A landscape with many valleys, sampled at points; each row gives a point and its height.
A ball rolls from a point to the lowest of its 2 nearest points, and stops where none of them is lower. Distance is the straight distance between rows; heights are no part of it.
k_589: |  .08 |  .09 | -.33 |  .08 | -.12 | -.05 |  .02 | -.01 | -.22 |  .12 |  .37 |  .13 |  .15 |  .27 |  .17 | -.04 | -.19 |  .26 | -.09 | -.23 | -.07 |  height 29.1
k_767: | -.11 |  .39 | -.14 |  .04 | -.01 |  .15 | -.06 | -.06 | -.14 |  .10 |  .15 | -.28 |  .41 | -.08 | -.16 |  .23 |  .12 |  .21 |  .30 | -.21 |  .08 |  height 24.1
k_916: |  .43 |  .03 | -.16 | -.09 | -.02 |  .17 |  .20 |  .17 | -.21 | -.15 | -.28 |  .00 | -.09 | -.48 | -.44 |  .13 |  .16 | -.15 | -.28 | -.07 |  .12 |  height 17.4
k_39: |  .18 | -.32 |  .20 | -.08 | -.16 |  .36 | -.37 | -.07 |  .15 |  .09 | -.13 |  .19 | -.08 |  .19 |  .12 | -.20 | -.29 | -.16 | -.10 | -.04 | -.08 |  height 20.9
k_199: | -.13 |  .03 |  .02 |  .15 | -.25 |  .08 |  .03 | -.16 | -.20 |  .18 |  .29 | -.12 |  .20 | -.18 | -.34 |  .24 | -.17 |  .28 | -.02 | -.22 |  .37 |  height 32.4
k_348: | -.33 |  .31 | -.04 | -.01 | -.07 | -.10 |  .21 |  .01 |  .06 |  .21 | -.25 | -.01 | -.09 |  .09 | -.10 |  .11 |  .22 |  .17 |  .43 |  .19 | -.27 |  height 17.5
k_876: | -.02 |  .00 |  .06 | -.05 | -.26 | -.28 |  .38 | -.41 | -.07 |  .03 | -.14 |  .06 | -.25 |  .23 |  .02 | -.05 | -.29 |  .03 |  .12 |  .05 | -.32 |  height 36.5
k_678: | -.06 | -.20 |  .10 |  .24 |  .05 |  .03 | -.09 | -.31 |  .19 | -.06 |  .14 | -.16 | -.14 |  .45 |  .21 |  .00 | -.19 | -.12 |  .05 | -.04 | -.07 |  height 35.5
k_131: | -.18 | -.14 |  .22 |  .24 | -.25 | -.10 | -.29 |  .11 |  .24 |  .04 |  .02 |  .31 | -.11 |  .38 |  .28 | -.43 |  .14 |  .08 |  .30 | -.13 | -.14 |  height 58.6
k_265: | -.38 | -.30 |  .37 |  .13 | -.03 |  .01 | -.06 | -.14 |  .20 |  .26 |  .22 | -.06 | -.23 |  .25 |  .11 |  .06 |  .02 |  .24 |  .15 |  .06 |  .40 |  height 41.0
k_388: |  .05 |  .14 |  .06 | -.08 |  .04 | -.01 |  .36 | -.45 | -.19 | -.42 |  .20 | -.12 |  .21 |  .12 | -.11 |  .42 | -.29 |  .10 | -.24 | -.37 |  .00 |  height 14.6
k_236: | -.16 |  .24 | -.18 |  .07 | -.05 | -.11 |  .33 | -.47 | -.04 | -.18 |  .26 |  .09 |  .03 |  .23 |  .05 |  .27 | -.21 | -.13 | -.17 | -.06 | -.37 |  height 32.1
k_749: | -.38 |  .23 | -.23 | -.21 |  .03 | -.13 | -.09 | -.66 | -.29 | -.06 |  .43 |  .32 |  .14 |  .16 |  .20 |  .16 | -.15 | -.04 |  .00 |  .23 | -.08 |  height 49.0
k_404: |  .25 |  .13 | -.31 |  .21 | -.04 |  .02 | -.02 | -.25 | -.16 |  .15 |  .16 |  .22 | -.18 | -.05 |  .10 | -.23 | -.14 | -.37 |  .11 |  .04 | -.28 |  height 8.2
k_774: |  .31 |  .36 | -.43 |  .05 |  .02 | -.14 | -.03 |  .34 | -.10 |  .10 |  .03 |  .18 | -.02 | -.03 |  .25 | -.39 |  .18 | -.14 |  .10 |  .08 | -.18 |  height 17.7
k_204: | -.45 |  .08 |  .00 |  .25 |  .13 |  .14 | -.24 |  .05 |  .14 |  .26 | -.01 | -.17 | -.20 | -.02 |  .08 |  .20 |  .27 | -.02 |  .33 |  .35 |  .08 |  height 0.4
k_498: | -.43 | -.20 | -.18 | -.06 | -.01 | -.06 | -.03 |  .42 |  .23 |  .40 | -.11 |  .20 | -.17 |  .07 | -.16 | -.09 |  .32 | -.07 | -.17 |  .35 |  .07 |  height 51.3
k_196: |  .44 |  .00 | -.20 |  .13 |  .14 |  .14 | -.02 | -.32 | -.25 | -.11 |  .16 |  .01 | -.11 | -.12 |  .20 | -.01 | -.21 | -.27 | -.11 |  .10 | -.20 |  height 13.8
k_447: |  .44 |  .23 | -.05 | -.18 |  .07 | -.19 |  .32 | -.14 | -.16 |  .02 | -.22 |  .15 | -.25 |  .16 |  .18 | -.20 | -.19 | -.25 |  .18 |  .06 | -.38 |  height 27.9
k_156: | -.29 | -.34 | -.21 | -.22 |  .32 | -.05 |  .10 |  .32 |  .13 |  .11 |  .00 |  .03 | -.10 |  .05 | -.14 | -.33 |  .36 | -.15 | -.36 |  .30 | -.03 |  height 49.4
k_245: |  .21 |  .20 |  .02 | -.12 |  .08 | -.17 |  .46 | -.35 | -.08 | -.13 | -.17 | -.10 | -.18 |  .09 | -.01 |  .08 | -.29 | -.29 |  .18 |  .13 | -.30 |  height 31.8
k_935: |  .26 | -.06 |  .07 | -.05 |  .22 |  .04 |  .05 | -.12 | -.10 | -.25 | -.20 | -.30 | -.05 | -.38 | -.10 |  .25 | -.01 | -.18 | -.06 |  .08 |  .16 |  height 27.1
k_292: | -.09 | -.08 |  .04 |  .22 | -.03 |  .35 | -.20 | -.20 | -.14 |  .15 |  .03 | -.10 |  .08 | -.17 | -.16 |  .26 | -.22 |  .16 |  .11 | -.03 |  .33 |  height 30.2
k_556: | -.31 |  .14 | -.14 |  .08 |  .15 |  .20 | -.19 |  .27 |  .11 |  .17 | -.25 | -.25 |  .01 |  .07 | -.13 |  .38 |  .35 |  .18 |  .30 |  .25 |  .34 |  height 7.1
k_42: |  .42 | -.14 |  .17 |  .16 |  .02 |  .13 |  .03 | -.15 | -.13 | -.32 | -.20 | -.19 | -.06 | -.46 | -.33 |  .34 | -.08 | -.17 | -.17 | -.22 |  .31 |  height 23.7
k_593: | -.30 | -.01 |  .35 |  .00 |  .30 |  .23 | -.08 |  .29 |  .21 | -.29 | -.02 |  .22 |  .24 | -.07 | -.12 |  .17 |  .33 |  .11 |  .14 | -.15 |  .30 |  height 45.7
k_723: |  .24 | -.10 | -.16 | -.33 | -.31 |  .08 | -.10 |  .57 |  .31 |  .09 | -.20 | -.20 | -.24 |  .20 | -.27 | -.29 | -.07 |  .14 | -.35 | -.37 | -.14 |  height 36.6
k_598: |  .20 |  .19 | -.49 |  .24 | -.10 | -.17 | -.13 |  .06 | -.08 |  .20 |  .33 |  .08 | -.10 |  .14 |  .26 | -.42 | -.03 | -.21 | -.05 | -.04 | -.26 |  height 14.7
k_459: |  .02 |  .23 |  .17 |  .08 |  .09 |  .37 |  .06 | -.31 | -.06 | -.15 |  .07 | -.18 |  .36 |  .12 | -.23 |  .33 | -.07 |  .06 |  .38 | -.33 | -.21 |  height 47.6
k_709: |  .08 | -.04 | -.10 |  .09 |  .04 |  .02 | -.22 |  .02 |  .21 |  .00 | -.15 | -.22 | -.16 |  .43 |  .24 | -.09 | -.04 | -.13 |  .23 |  .07 | -.06 |  height 38.8
k_633: |  .03 | -.14 | -.01 |  .27 | -.19 |  .20 |  .09 |  .17 |  .12 |  .06 |  .13 |  .19 | -.10 | -.23 | -.03 | -.04 | -.14 | -.23 |  .02 | -.01 | -.29 |  height 16.3
k_455: |  .09 |  .19 |  .11 |  .14 |  .05 |  .00 |  .23 | -.21 | -.05 | -.21 |  .13 | -.03 |  .23 |  .25 |  .06 |  .24 | -.23 |  .22 |  .33 | -.38 | -.30 |  height 45.9
k_214: | -.41 |  .32 | -.11 |  .24 | -.18 | -.10 | -.04 | -.05 | -.07 |  .34 |  .01 | -.16 | -.20 |  .22 |  .10 |  .09 |  .27 |  .40 |  .40 |  .15 | -.20 |  height 11.8
k_138: | -.44 |  .17 |  .18 |  .19 | -.09 | -.13 |  .25 | -.16 | -.01 |  .17 |  .49 |  .02 |  .14 |  .20 |  .02 |  .26 | -.04 |  .27 |  .10 | -.14 | -.13 |  height 38.5
k_743: |  .17 | -.16 | -.10 | -.27 | -.13 |  .27 | -.14 |  .50 |  .25 |  .17 | -.04 | -.24 | -.26 | -.09 | -.27 | -.40 |  .02 | -.09 | -.56 | -.07 | -.12 |  height 33.8
k_464: | -.12 | -.29 |  .30 |  .16 |  .23 | -.07 | -.03 | -.03 |  .04 |  .04 |  .41 | -.28 | -.08 | -.38 |  .01 |  .16 | -.11 | -.16 | -.10 |  .05 |  .45 |  height 5.0
k_355: |  .30 |  .03 | -.19 | -.16 | -.01 |  .16 | -.03 | -.02 |  .13 |  .10 | -.30 |  .10 | -.34 |  .24 |  .01 | -.21 | -.07 | -.48 |  .18 |  .20 | -.23 |  height 23.4
k_658: |  .26 |  .12 |  .13 | -.16 | -.07 |  .04 | -.14 | -.25 | -.39 | -.30 | -.43 |  .11 |  .09 | -.42 | -.35 |  .18 |  .16 |  .08 | -.14 |  .02 |  .30 |  height 17.6
k_712: | -.23 |  .11 |  .18 |  .17 |  .00 | -.29 | -.09 |  .19 |  .19 | -.13 | -.02 |  .30 |  .06 |  .24 |  .31 | -.35 |  .31 |  .15 |  .41 | -.05 | -.23 |  height 59.7
k_603: |  .10 |  .13 |  .06 |  .06 |  .20 |  .32 | -.18 |  .10 |  .06 | -.35 | -.10 |  .16 |  .24 |  .04 |  .02 |  .16 |  .09 | -.02 |  .27 | -.12 | -.19 |  height 49.5
k_154: |  .02 |  .17 | -.13 |  .11 |  .10 |  .03 |  .32 | -.46 | -.05 | -.14 |  .21 | -.31 |  .13 |  .10 | -.08 |  .39 | -.25 | -.08 | -.05 | -.10 | -.18 |  height 24.4
k_431: |  .32 |  .29 | -.17 |  .18 |  .19 |  .13 | -.12 |  .07 | -.26 | -.23 |  .07 | -.10 |  .23 | -.33 |  .13 |  .15 |  .08 |  .10 |  .16 | -.15 | -.04 |  height 18.0
k_850: |  .07 |  .01 | -.26 |  .09 |  .17 |  .42 |  .02 |  .32 |  .03 |  .08 |  .01 |  .10 |  .08 | -.24 | -.21 |  .25 |  .21 | -.21 | -.02 |  .15 | -.04 |  height 25.2
k_308: |  .18 | -.30 |  .22 | -.08 |  .13 | -.02 | -.37 | -.21 | -.13 | -.10 |  .14 | -.20 |  .19 |  .21 |  .31 | -.18 | -.12 |  .15 | -.15 | -.07 |  .44 |  height 43.5
k_964: |  .00 | -.14 |  .14 |  .10 | -.09 | -.42 |  .20 | -.04 |  .21 | -.09 | -.05 | -.21 | -.15 |  .18 |  .20 | -.24 | -.12 | -.15 |  .02 |  .00 | -.32 |  height 41.1
k_956: | -.15 | -.18 |  .29 | -.23 |  .00 | -.09 |  .00 | -.40 | -.01 |  .06 | -.36 | -.04 |  .00 | -.03 | -.03 |  .14 | -.17 |  .05 |  .32 |  .28 |  .21 |  height 28.9
k_106: | -.39 | -.28 |  .51 |  .03 |  .09 | -.21 | -.21 | -.14 |  .26 | -.04 |  .36 | -.06 | -.17 |  .18 |  .31 | -.38 |  .04 | -.07 |  .09 |  .08 |  .26 |  height 45.6
k_333: |  .27 | -.01 |  .12 | -.06 |  .11 |  .11 | -.45 | -.08 | -.22 |  .00 | -.09 |  .11 |  .28 |  .07 |  .29 | -.17 | -.10 |  .17 |  .09 |  .01 |  .31 |  height 42.2
k_202: | -.26 |  .14 | -.37 |  .12 | -.13 | -.20 | -.05 | -.47 | -.24 |  .13 |  .25 |  .28 | -.08 |  .22 |  .20 | -.06 | -.04 | -.03 |  .09 |  .08 | -.18 |  height 46.4
k_376: | -.40 |  .17 |  .02 | -.23 |  .07 | -.14 |  .08 | -.61 | -.16 | -.11 |  .32 |  .07 |  .22 |  .32 |  .16 |  .25 | -.16 |  .16 | -.18 |  .03 |  .15 |  height 49.3
k_51: | -.45 | -.16 |  .25 |  .00 | -.21 |  .03 | -.04 |  .14 |  .09 |  .20 | -.01 |  .49 | -.08 | -.13 |  .12 | -.05 |  .06 |  .16 |  .23 |  .15 | -.14 |  height 54.4
k_192: |  .00 | -.02 |  .08 |  .07 |  .01 |  .02 | -.19 |  .58 |  .28 | -.26 | -.16 | -.09 |  .24 |  .19 | -.17 | -.06 |  .25 |  .22 | -.05 | -.34 |  .16 |  height 42.1
k_731: | -.31 |  .35 |  .10 |  .01 | -.03 | -.10 |  .37 | -.43 |  .04 | -.10 |  .24 | -.10 |  .26 |  .37 | -.07 |  .31 | -.02 |  .27 |  .22 | -.22 | -.27 |  height 42.7
k_719: | -.02 |  .11 |  .11 |  .08 |  .17 | -.15 |  .11 | -.29 | -.28 | -.04 |  .37 | -.20 |  .20 | -.64 |  .23 |  .06 |  .00 |  .03 | -.06 |  .14 | -.13 |  height 16.2
k_75: | -.03 | -.11 |  .11 |  .24 |  .22 |  .06 |  .16 | -.42 |  .14 | -.22 |  .31 | -.22 |  .02 |  .18 | -.02 |  .19 | -.26 | -.23 | -.02 | -.21 | -.03 |  height 30.7
k_139: |  .01 |  .04 | -.05 | -.26 | -.21 | -.13 |  .33 | -.44 | -.18 | -.13 |  .18 |  .08 |  .12 |  .10 | -.09 |  .37 | -.50 |  .17 | -.40 | -.17 | -.09 |  height 0.3
k_407: | -.07 | -.26 | -.03 |  .11 | -.16 |  .36 | -.48 | -.10 |  .25 |  .13 |  .21 |  .03 | -.20 |  .10 |  .05 | -.31 | -.14 | -.34 | -.05 |  .00 | -.12 |  height 16.4
k_560: |  .00 |  .30 | -.13 | -.23 | -.14 | -.06 |  .15 |  .03 | -.29 | -.04 | -.21 | -.01 |  .23 | -.84 | -.39 |  .04 |  .22 |  .03 | -.03 |  .14 |  .22 |  height 6.6
k_840: | -.22 |  .19 | -.10 | -.16 |  .26 | -.20 |  .19 |  .43 |  .06 | -.17 | -.20 |  .10 |  .26 | -.21 |  .02 | -.02 |  .46 |  .17 |  .10 |  .12 | -.12 |  height 62.0
k_15: |  .10 | -.37 |  .15 | -.11 | -.31 | -.20 |  .00 |  .23 |  .15 |  .08 | -.16 | -.23 | -.15 |  .23 |  .00 | -.30 | -.25 |  .27 | -.17 | -.22 | -.01 |  height 28.1
k_424: |  .40 | -.05 | -.18 | -.07 |  .02 |  .08 | -.24 |  .52 |  .09 | -.16 | -.07 | -.33 |  .09 | -.16 | -.12 | -.17 |  .17 |  .08 | -.42 | -.16 |  .21 |  height 11.9
k_448: |  .20 |  .50 | -.17 |  .10 |  .22 | -.04 |  .14 | -.08 | -.30 | -.17 |  .20 | -.36 |  .31 | -.18 | -.09 |  .24 |  .05 |  .11 |  .21 | -.29 | -.14 |  height 21.0
k_401: | -.26 | -.26 |  .09 |  .22 | -.11 | -.17 | -.03 | -.29 |  .04 |  .29 |  .40 | -.12 | -.18 |  .25 |  .11 |  .10 | -.17 |  .20 | -.10 |  .11 |  .23 |  height 38.3
k_766: |  .21 | -.32 | -.07 | -.11 |  .07 |  .15 |  .19 |  .43 |  .02 | -.08 | -.07 |  .28 |  .10 | -.31 | -.26 | -.27 |  .28 | -.07 | -.55 | -.23 | -.19 |  height 50.8
k_558: |  .01 | -.15 | -.09 |  .31 | -.34 |  .03 |  .00 |  .06 | -.18 |  .22 |  .28 |  .17 |  .08 |  .01 | -.02 | -.02 | -.32 |  .39 | -.16 | -.38 | -.06 |  height 25.3
k_18: |  .20 |  .08 | -.19 | -.10 |  .08 | -.21 |  .25 | -.01 | -.02 |  .14 | -.14 | -.28 | -.19 |  .14 |  .10 |  .03 | -.21 |  .03 |  .03 |  .19 |  .05 |  height 40.8
k_806: | -.20 | -.13 |  .37 | -.16 |  .14 | -.12 |  .00 | -.54 | -.22 | -.07 |  .38 |  .24 |  .11 |  .33 |  .13 |  .15 | -.20 |  .19 | -.03 |  .01 |  .27 |  height 46.7
k_457: | -.13 | -.18 | -.05 | -.10 |  .16 | -.11 | -.02 |  .33 |  .41 |  .05 | -.09 |  .03 | -.22 | -.10 |  .04 | -.30 |  .19 | -.35 | -.23 |  .29 | -.11 |  height 47.0
k_37: | -.09 | -.13 |  .16 | -.03 | -.09 | -.35 |  .20 |  .32 |  .36 | -.04 | -.10 | -.15 | -.19 |  .05 |  .16 | -.33 |  .20 | -.16 | -.13 |  .15 | -.15 |  height 44.4
k_874: | -.17 | -.05 |  .07 | -.29 | -.22 |  .08 |  .04 | -.11 | -.14 |  .17 | -.44 |  .17 | -.11 |  .11 | -.13 |  .14 | -.06 |  .15 |  .26 |  .22 |  .05 |  height 25.6
k_879: | -.20 |  .18 | -.20 | -.02 |  .14 | -.19 |  .08 |  .53 |  .09 | -.15 | -.23 | -.20 |  .15 | -.14 | -.23 |  .18 |  .42 |  .17 |  .06 |  .03 |  .28 |  height 63.0
k_324: |  .24 | -.02 | -.15 | -.41 |  .02 |  .24 | -.16 |  .10 |  .17 |  .22 | -.14 |  .05 | -.42 |  .02 | -.06 | -.30 | -.06 | -.50 | -.26 |  .25 | -.12 |  height 27.5
k_300: |  .18 |  .27 | -.01 |  .02 |  .30 |  .16 | -.04 |  .09 | -.21 | -.27 |  .03 | -.17 |  .31 | -.59 |  .01 |  .21 |  .27 | -.12 |  .12 |  .10 |  .04 |  height 15.2
k_153: | -.26 | -.10 |  .15 |  .12 | -.05 | -.12 |  .08 | -.04 | -.04 |  .19 |  .51 |  .00 |  .13 |  .06 | -.03 |  .09 | -.16 |  .37 | -.06 | -.14 |  .26 |  height 35.2
k_4: |  .06 | -.28 |  .01 | -.09 |  .09 |  .17 | -.03 |  .41 |  .27 |  .02 | -.01 |  .16 |  .07 | -.15 | -.02 | -.32 |  .15 | -.18 | -.30 | -.04 | -.25 |  height 49.2
k_721: | -.22 | -.18 |  .17 | -.10 | -.26 | -.02 | -.12 |  .31 |  .25 |  .00 | -.19 |  .44 |  .10 |  .27 |  .09 | -.32 |  .14 |  .25 |  .07 | -.16 | -.19 |  height 57.1
k_363: | -.09 | -.03 |  .06 |  .06 | -.04 | -.23 |  .19 | -.36 | -.22 |  .10 |  .40 |  .09 |  .15 | -.26 |  .16 | -.09 | -.25 |  .02 | -.06 |  .04 | -.22 |  height 21.1
k_802: |  .01 | -.28 |  .34 | -.10 | -.06 | -.05 | -.18 | -.35 | -.08 |  .01 |  .14 |  .12 |  .12 |  .32 |  .21 | -.09 | -.35 |  .29 | -.01 | -.12 |  .33 |  height 44.9
k_676: |  .27 |  .25 | -.04 |  .02 |  .04 |  .47 | -.01 | -.01 | -.17 | -.15 | -.17 |  .09 |  .31 | -.10 | -.14 |  .33 | -.01 |  .00 |  .38 | -.20 | -.31 |  height 49.1
k_47: |  .23 | -.04 | -.11 |  .03 | -.31 | -.03 | -.07 |  .67 |  .24 | -.11 | -.23 | -.19 |  .12 |  .23 | -.26 | -.20 |  .13 |  .22 | -.29 | -.50 |  .01 |  height 39.4
k_894: | -.02 |  .36 |  .12 | -.07 |  .03 |  .11 | -.01 | -.03 | -.34 | -.15 | -.02 |  .01 |  .37 | -.72 | -.22 |  .10 |  .34 |  .12 |  .05 |  .01 |  .10 |  height 11.5
k_716: | -.08 | -.14 | -.11 |  .23 |  .00 |  .33 | -.26 |  .15 |  .27 |  .07 |  .19 |  .17 | -.21 | -.14 |  .00 | -.12 |  .07 | -.43 | -.02 |  .12 | -.24 |  height 10.9
k_209: | -.28 |  .06 | -.05 | -.03 | -.18 | -.51 |  .27 | -.47 | -.03 |  .00 |  .01 |  .09 | -.22 |  .49 |  .26 |  .03 | -.14 |  .08 |  .03 |  .09 | -.17 |  height 40.6
k_815: |  .28 | -.05 | -.22 |  .05 | -.09 |  .06 | -.02 | -.11 | -.20 |  .11 |  .03 | -.11 |  .10 |  .21 |  .05 |  .16 | -.24 |  .23 | -.03 | -.21 |  .19 |  height 32.2
k_691: |  .08 | -.16 |  .12 |  .16 |  .18 |  .39 | -.24 |  .12 |  .06 |  .04 | -.02 | -.01 |  .03 | -.21 | -.07 |  .21 | -.03 | -.10 |  .03 | -.04 |  .11 |  height 28.2
k_747: | -.27 | -.19 |  .48 | -.09 | -.03 |  .11 | -.01 |  .16 |  .16 | -.01 | -.09 |  .49 |  .15 |  .06 | -.05 | -.07 |  .08 |  .23 |  .27 | -.13 | -.04 |  height 55.7
k_792: |  .30 | -.27 |  .13 | -.19 | -.30 | -.02 |  .02 |  .21 |  .01 |  .10 | -.25 |  .03 |  .02 |  .00 | -.07 | -.25 | -.08 |  .06 | -.25 | -.12 |  .06 |  height 24.6
k_697: |  .42 |  .20 | -.30 | -.10 | -.04 | -.09 |  .11 | -.09 | -.06 |  .19 |  .04 | -.24 | -.36 |  .44 |  .16 | -.08 | -.26 | -.18 | -.13 |  .09 | -.03 |  height 38.6
k_999: | -.61 | -.18 |  .04 |  .07 | -.18 | -.16 | -.11 |  .24 |  .13 |  .38 | -.14 |  .37 | -.32 | -.02 |  .07 | -.14 |  .25 | -.05 |  .15 |  .34 | -.03 |  height 53.0
k_564: | -.14 | -.32 |  .43 |  .01 |  .12 |  .02 | -.08 |  .08 |  .12 | -.05 | -.06 | -.21 | -.01 | -.27 | -.11 |  .08 |  .03 | -.02 |  .01 |  .01 |  .51 |  height 11.1
k_693: |  .06 |  .03 | -.17 | -.05 |  .10 |  .13 |  .17 |  .39 | -.07 | -.08 | -.19 |  .16 |  .04 | -.20 | -.46 |  .16 |  .20 | -.10 | -.16 | -.07 | -.01 |  height 21.7
k_46: |  .26 | -.11 |  .17 | -.01 |  .24 |  .04 |  .08 |  .06 |  .14 | -.29 | -.03 | -.24 |  .02 | -.28 |  .13 | -.03 |  .05 | -.37 | -.14 |  .15 | -.04 |  height 30.5
k_225: | -.42 |  .14 |  .21 |  .03 |  .16 | -.23 | -.01 |  .22 |  .15 | -.16 | -.02 |  .24 |  .21 | -.07 |  .18 | -.13 |  .40 |  .06 |  .26 |  .10 | -.14 |  height 60.8
k_288: |  .31 | -.18 | -.12 | -.25 |  .02 |  .17 | -.08 |  .28 |  .18 |  .14 | -.10 | -.37 | -.36 | -.17 | -.14 | -.23 | -.09 | -.29 | -.40 |  .19 |  .10 |  height 31.0
k_181: |  .25 | -.08 | -.17 | -.27 |  .18 | -.09 | -.19 |  .33 | -.14 | -.02 | -.33 | -.12 |  .09 | -.16 | -.03 | -.16 |  .22 | -.04 | -.29 |  .24 |  .40 |  height 5.8
k_428: | -.30 | -.38 |  .34 |  .02 |  .00 | -.06 | -.29 | -.12 |  .33 |  .01 | -.09 | -.07 | -.18 |  .31 |  .24 | -.15 |  .09 | -.02 |  .15 |  .16 |  .21 |  height 43.6
k_491: | -.17 |  .06 |  .17 |  .18 |  .33 |  .07 |  .02 | -.23 | -.04 |  .00 |  .34 | -.27 |  .10 | -.55 |  .10 |  .12 |  .00 | -.14 |  .01 |  .19 |  .21 |  height 11.3
k_620: |  .21 |  .08 | -.15 | -.28 | -.09 |  .22 |  .05 | -.01 | -.38 | -.04 | -.32 |  .28 |  .08 | -.62 | -.40 |  .18 |  .28 | -.01 | -.23 |  .09 |  .10 |  height 12.6
k_266: |  .38 |  .06 |  .04 |  .07 |  .02 |  .07 | -.28 | -.02 | -.17 | -.36 | -.31 | -.08 |  .01 | -.16 | -.36 |  .19 |  .02 |  .07 | -.15 | -.21 |  .37 |  height 20.4
k_170: |  .08 | -.10 | -.14 |  .14 |  .02 | -.39 |  .15 |  .03 |  .13 | -.05 |  .04 | -.44 | -.12 |  .14 |  .24 | -.22 | -.08 | -.06 | -.15 |  .02 |  .06 |  height 43.1
k_884: |  .34 |  .22 | -.09 | -.10 | -.29 | -.12 |  .34 |  .08 |  .03 |  .27 | -.11 |  .26 | -.47 |  .10 |  .06 | -.32 | -.24 | -.32 |  .06 |  .05 | -.26 |  height 31.6
k_681: | -.23 | -.05 |  .15 |  .12 |  .20 |  .00 | -.30 |  .52 |  .31 | -.15 |  .03 | -.10 |  .24 |  .04 | -.05 |  .07 |  .35 |  .22 |  .08 | -.10 |  .42 |  height 43.9
k_768: |  .18 |  .04 | -.12 |  .01 |  .22 |  .13 | -.42 | -.05 |  .08 | -.13 | -.18 |  .06 |  .17 |  .31 |  .34 | -.13 |  .03 | -.04 |  .26 |  .12 |  .08 |  height 40.9
k_375: |  .41 |  .16 | -.32 | -.22 |  .18 | -.01 | -.05 |  .16 | -.16 |  .08 | -.20 | -.05 | -.04 | -.39 |  .12 | -.07 |  .11 | -.18 | -.13 |  .33 |  .20 |  height 10.4
k_794: | -.03 | -.21 | -.08 |  .32 | -.38 |  .00 |  .13 |  .02 |  .08 |  .24 |  .24 |  .12 | -.13 | -.03 | -.07 | -.19 | -.34 |  .03 | -.09 | -.15 | -.27 |  height 21.2
k_771: | -.19 | -.18 |  .27 | -.11 |  .11 | -.16 |  .07 |  .19 |  .11 | -.04 | -.25 | -.01 |  .08 | -.28 | -.17 |  .07 |  .14 |  .07 |  .03 |  .10 |  .18 |  height 15.6
k_664: | -.03 | -.13 |  .15 |  .02 |  .28 |  .25 |  .07 |  .23 |  .19 | -.42 | -.13 |  .16 |  .25 |  .04 | -.23 |  .26 |  .23 | -.01 |  .07 | -.25 | -.08 |  height 47.7
k_975: |  .42 |  .04 | -.01 |  .12 | -.08 |  .03 | -.07 |  .22 | -.05 | -.22 | -.07 | -.15 |  .14 | -.14 | -.10 | -.01 |  .03 |  .11 | -.28 | -.34 |  .19 |  height 16.5
k_200: | -.21 |  .18 |  .15 | -.20 | -.11 |  .02 |  .18 |  .02 |  .01 |  .03 | -.50 | -.05 | -.09 |  .14 | -.26 |  .24 |  .11 |  .22 |  .42 |  .00 | -.06 |  height 22.0
k_112: |  .37 |  .04 | -.42 |  .11 |  .02 |  .05 |  .11 | -.13 | -.10 |  .07 |  .11 | -.24 | -.14 |  .39 | -.01 |  .24 | -.29 | -.10 | -.18 | -.11 | -.03 |  height 35.4
k_489: |  .57 |  .06 | -.10 | -.06 |  .14 |  .25 | -.05 | -.20 | -.08 | -.08 | -.18 |  .04 | -.27 | -.02 |  .17 | -.13 | -.16 | -.58 |  .00 |  .11 | -.29 |  height 18.9
k_273: |  .23 |  .39 | -.33 | -.17 |  .09 | -.24 |  .13 |  .36 | -.14 |  .17 | -.20 |  .04 | -.10 | -.20 |  .17 | -.16 |  .18 | -.09 | -.02 |  .23 |  .03 |  height 14.0
k_601: | -.15 |  .21 | -.22 |  .14 | -.08 | -.22 |  .25 | -.34 | -.21 | -.11 |  .53 |  .25 |  .06 | -.05 |  .14 | -.01 | -.20 | -.17 | -.21 | -.03 | -.44 |  height 26.9
k_85: | -.42 |  .19 | -.11 | -.07 | -.24 | -.48 |  .00 | -.44 | -.18 |  .13 |  .20 |  .35 | -.03 |  .42 |  .27 | -.08 |  .03 |  .18 |  .00 |  .01 | -.01 |  height 44.0
k_434: |  .05 | -.29 |  .04 | -.31 | -.09 | -.12 |  .16 |  .19 | -.01 |  .01 | -.39 |  .19 | -.05 | -.17 | -.10 | -.11 | -.05 | -.01 | -.15 |  .16 |  .13 |  height 20.5
k_440: | -.53 |  .15 |  .04 |  .18 | -.09 | -.07 | -.19 |  .07 |  .02 |  .42 | -.04 | -.14 | -.16 |  .14 |  .10 |  .23 |  .24 |  .38 |  .26 |  .36 |  .20 |  height 6.5
k_571: |  .06 | -.22 |  .13 | -.05 | -.27 |  .17 | -.18 | -.03 | -.03 |  .24 | -.23 |  .20 | -.16 |  .10 | -.03 |  .08 | -.31 |  .00 |  .04 |  .10 |  .07 |  height 24.3

For each start below, name the point where the ball stops.
k_593 -> k_404
k_712 -> k_964
k_170 -> k_716

Call two points neighbours if one is among the 2 nearest of the other. Go from one point of each pair to the other, from neighbour to neighbour, staying as low as possible. Name the highest point that can't be avoided.
k_560 and k_139 -> k_723
k_404 and k_447 -> k_884
k_560 and k_404 -> k_266
k_464 and k_154 -> k_236
k_716 and k_964 -> k_170
k_204 and k_716 -> k_874
k_181 and k_404 -> k_774
